Each row is a point on a landscape with many valleys, with its height.
A ball rolls from a point to whichever of its 2 nearest points has the largest drop for the distance, and stops where none of them is lower. Distance is the straight distance between rows; heights are no part of it.
(202) height 275: [-44 -14  -4  -1  -7  30  -2 -13  56 -17 -12  -8   8 -15  -6  35  24 -15
   2  -1]
(794) height 171: [-43  19  10 -23  16  12  -3  -3  26   1 -11 -26  19 -55 -38  46  25 -15
 -35   8]
(419) height 472: [-15  -5  38  50 -11  17  32 -11 -14   1 -18  13   4  37  11  -2   3 -15
 -18  16]
(324) height 285: [ 49 -19 -34 -32 -17 -26 -11  20  30 -26  -4 -13 -21 -17  -2   3 -25  34
  44 -17]
(624) height 461: [ 24   0  17  24 -28 -27   2  21   6   1   9 -20  24  11  29 -15 -11 -41
 -17  22]
(35) height 419: [ 27  -8  -4   0  46 -10 -49  14  10 -28 -21 -46   4  53   8 -53 -16  -1
  15 -15]
(371) height 550: [-22   9  -7  -8  -3  -8 -29  13  14 -27  32 -28 -14  63   4 -17 -26 -30
   5   4]
(919) height 349: [-10  -1 -17 -24  17  11 -16   5  28  -6  -6  -9   5   7  -3 -28   2 -10
  24   2]
(688) height 354: [ 50 -29   4  48   9  10  -1  12   0 -11  -9  12  -6  22  37  -6   9  45
 -19 -49]
(167) height 568: [-26 -20  40  30  24  22  30 -31  10  45   1  43   8 -41 -12   6  47  -1
 -44  -1]
(653) height 229: [-36   6  10  -4 -18  23 -11  -7  20 -16   3 -22  23 -38   3  30   7 -28
 -30  -4]
(785) height 928: [ 17  -3 -13 -45  -9 -21 -13  -8   9   8  -2   5  -6 -53 -21   3   8 -14
  11  -4]
(700) height 154: [ 14 -27   8  17  19  11 -32  -4  26   4 -13  26 -21  51   6 -31  15  -3
  -6 -29]
(511) height 246: [-23  -3  34  -9 -22   3   5 -31  39 -17  -8   7 -32  29 -36  -2  12 -62
  19   2]
(284) height 617: [-36   7  40   2  17  24  22 -34 -18  35  -4  21  13 -42 -37  15  25 -24
 -34  17]
(219) height 428: [  5  -4  13  46 -26  -8  17   0 -10  22   9  33   3  23  40 -17  -6 -31
 -11  15]
(678) height 573: [ 39 -27 -30  -8  42   6 -34  -5  -6 -28 -10  12 -33  33   3 -31  -8  51
  33 -37]
(444) height 619: [ -2 -33  31  22  42  23  11 -22 -18  56  -2  43  10 -15  10 -24  36  13
 -26 -12]
(585) height 474: [ 47 -22 -24 -17   5 -25 -22  -4  -9 -19 -21   6 -27  49  16 -41 -15  23
  60 -19]
(180) height 393: [ 44   7  -5 -35 -13 -32 -21   8 -22 -19   0 -18 -17  -7   4  -7 -35   5
  26 -11]
(923) height 409: [  0  19 -26 -13  16   5  -2  29  38 -31  -8 -46   8  19  -5   1 -15  22
  22   8]
(474) height 649: [ -3 -30  24 -16  22  38 -32 -37   1 -11 -39 -26   6 -25  12  -9  33   5
   5 -34]
(819) height 747: [ 37 -14  -4 -14 -15 -51 -68  15  -4  -8  57   7 -36  58  18 -29 -27  -7
   0 -32]
(802) height 791: [ 29 -21  -8  18  21  -4 -36  19  -7  25  13   9  24  11  43 -38   8  14
 -28 -19]
(758) height 529: [-26  -1 -17 -14 -45  -2  -2  -4  11 -26  -2   2 -33  13   6  17 -10 -25
  35  -1]
(854) height 133: [-42   3 -13  18   9  36  41  12  19  19  -2   6  20 -27   2  36  17  27
 -10  18]
(68) height 446: [  0  20 -29 -42   5  -6   1  -5  20 -30 -30 -38  -7 -16 -38  15 -12   8
  41   7]
(645) height 518: [-16  -5  42  28   5  41  -4 -21   8 -19 -27  -9  -2  43  12   2  13 -21
 -13  -9]
(450) height 476: [-24  28  10  10  -6  -3  38   2   5  -8 -33 -16  10  15 -21   8  -2 -19
  22  38]
(553) height 410: [ 13  -4   2 -10 -30  11  10 -19   3  -8   1  38 -42 -15 -26  40  23  22
   7 -27]
(927) height 355: [-30 -17  15  17  -6   7  21 -19  60   0  -1  38 -15   3 -36   1  26 -50
   7  17]
(88) height 650: [ 18  18   1 -16 -23 -38   7   6 -39  18  31  25   5  -8  -4 -18 -11 -14
 -11  17]
(672) height 891: [  1  20   8 -15  -1   3 -32  12 -20 -19  45  -8 -16  20 -37   8 -18  -4
 -27 -17]
(470) height 567: [-10   4  24  -6  -3  -7   1 -28 -46  24  20  40  -4   3 -14 -21  -2 -37
 -16  11]
(341) height 308: [-34 -15 -12  20  14  23 -14   2 -30  19   3  11   8  40  39 -33  -5  -8
  -1   4]
(841) height 692: [  9   2  -7  -1   1 -17  45  15 -13  46   2  14  29 -48   5 -17  11   3
 -11  31]
(599) height 706: [ -4   9 -12  27  13 -13  20  34   5  42  16   2  33 -10  40 -27  -4  25
 -15  24]
(325) height 909: [ 21  20  12 -30  -9 -12 -20   3   1 -16  22  -6 -11 -24 -47  19   2   0
 -15 -22]
(807) height 510: [  7  34  26  11 -17 -10  19  -1   5 -20 -14 -38 -14  31 -41  17  -5 -27
   3  17]
(301) height 743: [ 37 -24 -37 -10  31   0 -12  35 -11  -1  31   7   9 -23  43  -7 -11  66
   3 -30]
(351) height 700: [ 46 -24  33  -6   6  -7 -27 -29  21  -7 -41 -15  -2  -8  14 -14  25  -8
 -11 -32]
(106) height 644: [  2  -8  -4 -24  12 -14 -68   7   8 -10  39 -10 -24  35   6 -30 -12 -30
   6 -26]
(523) height 451: [ 26  -1 -17 -21 -10 -14 -39  12 -39 -39  21 -32 -22  21  37 -11 -54  11
  28 -14]
(493) height 56: [-33 -16  -5  31  39  40  26  17  29  27   8  24  17   0   9  -4  23  14
 -29  11]
(666) height 167: [-37  -1  -6  11  14  39   7  11 -18   9  21   3  26  12  22  -2  -5   3
 -37   6]
(461) height 946: [-20  11 -20 -64 -43 -11 -32  -8  -3  -5  12 -16   4 -48 -12  13 -14 -32
  11 -15]
(683) height 329: [ 18  -8  14   9  -2   9  15 -16   6  12  -2  38 -18  11 -26   0  26  11
  -4  -5]
(161) height 317: [  0  32  -3 -12  -7 -32   4  26  29  -1  25 -13  15 -21 -54  -4  -1 -36
  -6  29]
(228) height 509: [  0  -3   7   8   2  14  41 -25  24   6 -37  -3   0 -69 -13  52  48  33
   5   7]
(278) height 725: [ 26  -5 -39  -1   5   3  25  23   2   0  -8  -6   4 -40  39  14  -8  67
  16  -6]
(703) height 223: [-54  22 -52   3 -25  13  22  21   3 -18  24  -4   1   8  -6  50 -27   5
   3  23]
(504) height 178: [-57  26 -21  30 -15  22  45  11 -13   1   0  -4   9 -15 -13  61 -11  27
 -10  18]
(903) height 218: [ 16 -12   9   2  -2 -15  -6 -11  16  12 -14  30  -7  20 -13 -35  13 -26
  15   4]
(76) height 855: [ 22  13  10   6  26  -2 -46  14 -40  -2  40  -5 -12  50 -10 -31 -20   6
 -35 -22]
(750) height 581: [-22  -2  26 -10  26  41 -14 -32  -2 -18 -15 -17  -7   1 -21  16  15   1
 -16 -18]
(486) height 810: [ 46 -10   7   8   5 -22 -47   4 -37 -11  30  23 -26  49   7 -27 -17  25
  -9 -42]
(214) height 259: [-10  11 -13 -10   8  14  -7  12 -45   7  27  -4  16 -18  28   8 -26  20
 -18  -1]
(387) height 595: [-38   5 -23  -3 -42  -2  34  -9 -11  18  -1  26  10 -72  -2  57   6   0
  -3  21]
(712) height 675: [-28  16  22  20 -34 -15  39  -2   9  18  -9  -6  33 -41   2  22   0 -49
 -21  33]
(909) height 533: [ 18 -12  33  18  14  15  29 -16  14  29 -27  11  10 -50  -4  15  46  14
 -22   0]
(743) height 505: [  3  14  -5  39 -22  -7 -17  27  16 -39  19 -34  -4  57  36  -1 -26  -2
   6   0]
(79) height 421: [ -1 -23 -29  14  12  17   0   2 -37  14   3   8   7  30  68 -22 -23  41
  19  -9]
(56) height 516: [ 32  -3  17 -27  30 -17 -68   7  11 -23  -2 -36 -13  45 -16 -39  -7 -18
  -8 -38]
(429) height 676: [ 15  11   9  -4 -24 -17  22   3 -33  29  17  22  17 -54 -21  13   4 -14
 -25   9]
(764) height 482: [  8  19  -7 -23  -2  -1  20 -12  15 -12 -39 -22  -8 -41 -46  53  14  30
  22   7]
(163) height 427: [-39  17 -20  11  -1   5  34   8  -6   5   6  12  11  16  -6 -17 -12 -17
  17  46]
(421) height 276: [ -8  37 -21  -9  -2 -30  25  31  14   3  -6 -30  17 -31 -61  31  -5   4
  -2  35]
(658) height 716: [ 16   8 -19  26  15  15  30  36   1  -4  -2 -21  27   3  33   4 -13  47
  -5   7]
(477) height 658: [-48  20  29   3 -16  -8  34 -29 -19  12 -17   4  17 -46 -35  41  15 -45
 -20  35]
(355) height 374: [ 45 -13 -23   2 -18 -18   0   8  13 -10   0  23 -25  15  32 -10  -9  30
  30 -16]
(303) height 769: [ 52 -14 -16   2   3 -27 -18  31 -24  25  49  22   3  -5  38 -26 -12  40
 -18  -5]
(521) height 186: [  6 -15  10  16  31  28  55 -16 -13  45 -43   2  15 -18  38 -17  20  42
  24   6]
(935) height 322: [  0 -12 -11  -2  22  10  14 -12 -31  13 -31   5   5   9  36 -15  -1  35
  41  -2]
(147) height 447: [-25  -3  12  -6 -21   6  29 -42 -18  17  -7  42  -8  -7 -19  -3  13 -39
  16  25]
(81) height 570: [-25  14  -1 -15 -51 -20  14  -7   0  -6  -8   4 -11 -30 -15  43   2 -21
  17  15]
(604) height 425: [-29  12  34 -31 -32 -17   3 -34  -5   2  -4  24 -21 -10 -37   6   1 -74
   1   5]
(146) height 323: [ 26 -18   4  26  55   1 -17  20  11   3 -23 -14  15  50  14 -52   5  26
   8   5]
(706) height 483: [ 25 -12   1  26 -23 -25 -33  17  17 -24   8 -36  13  25  59 -20 -25 -19
   2   2]
(526) height 291: [ 23 -39  20  39  23  22 -14 -16   6  14 -23  33   0  31  29 -20  33  31
 -26 -45]
(4) height 346: [ 17   8 -33 -18  -7  -5 -12  13 -66 -12  45  -1  -1  10  36   6 -44  33
   6  -6]
(701) height 369: [-25  23 -24   2  -8 -33  34  21  11  32  27  15  22 -15 -36  -7  -7 -24
   5  60]
(619) height 233: [-29  34  -4 -38  21 -14  10  -4  -4   9 -20 -39  25 -57 -60  30   9  -8
  -7  26]
(353) height 545: [ 11  16  30  -1   7  10  -7 -15   2 -37 -33 -49   5  34  -1  -5 -11 -13
   4  -3]
(455) height 477: [-11   8 -18 -25 -35  10   3 -16   0 -36  -4   5 -47   8 -22  47 -11  21
  31 -16]

For each start below, name the point where the ball stops.
(909) => (700)
(303) => (511)
(429) => (511)
(353) => (794)
(76) => (700)

Call two points neighbours if one is among the 2 nearest of the other. Go from one point of each pair to the other, from neighbour to neighbour, staying as low as possible. Name the highest point that can't be avoided.
(794) and (666) => (163)
(521) and (493) => (79)
(666) and (219) => (353)
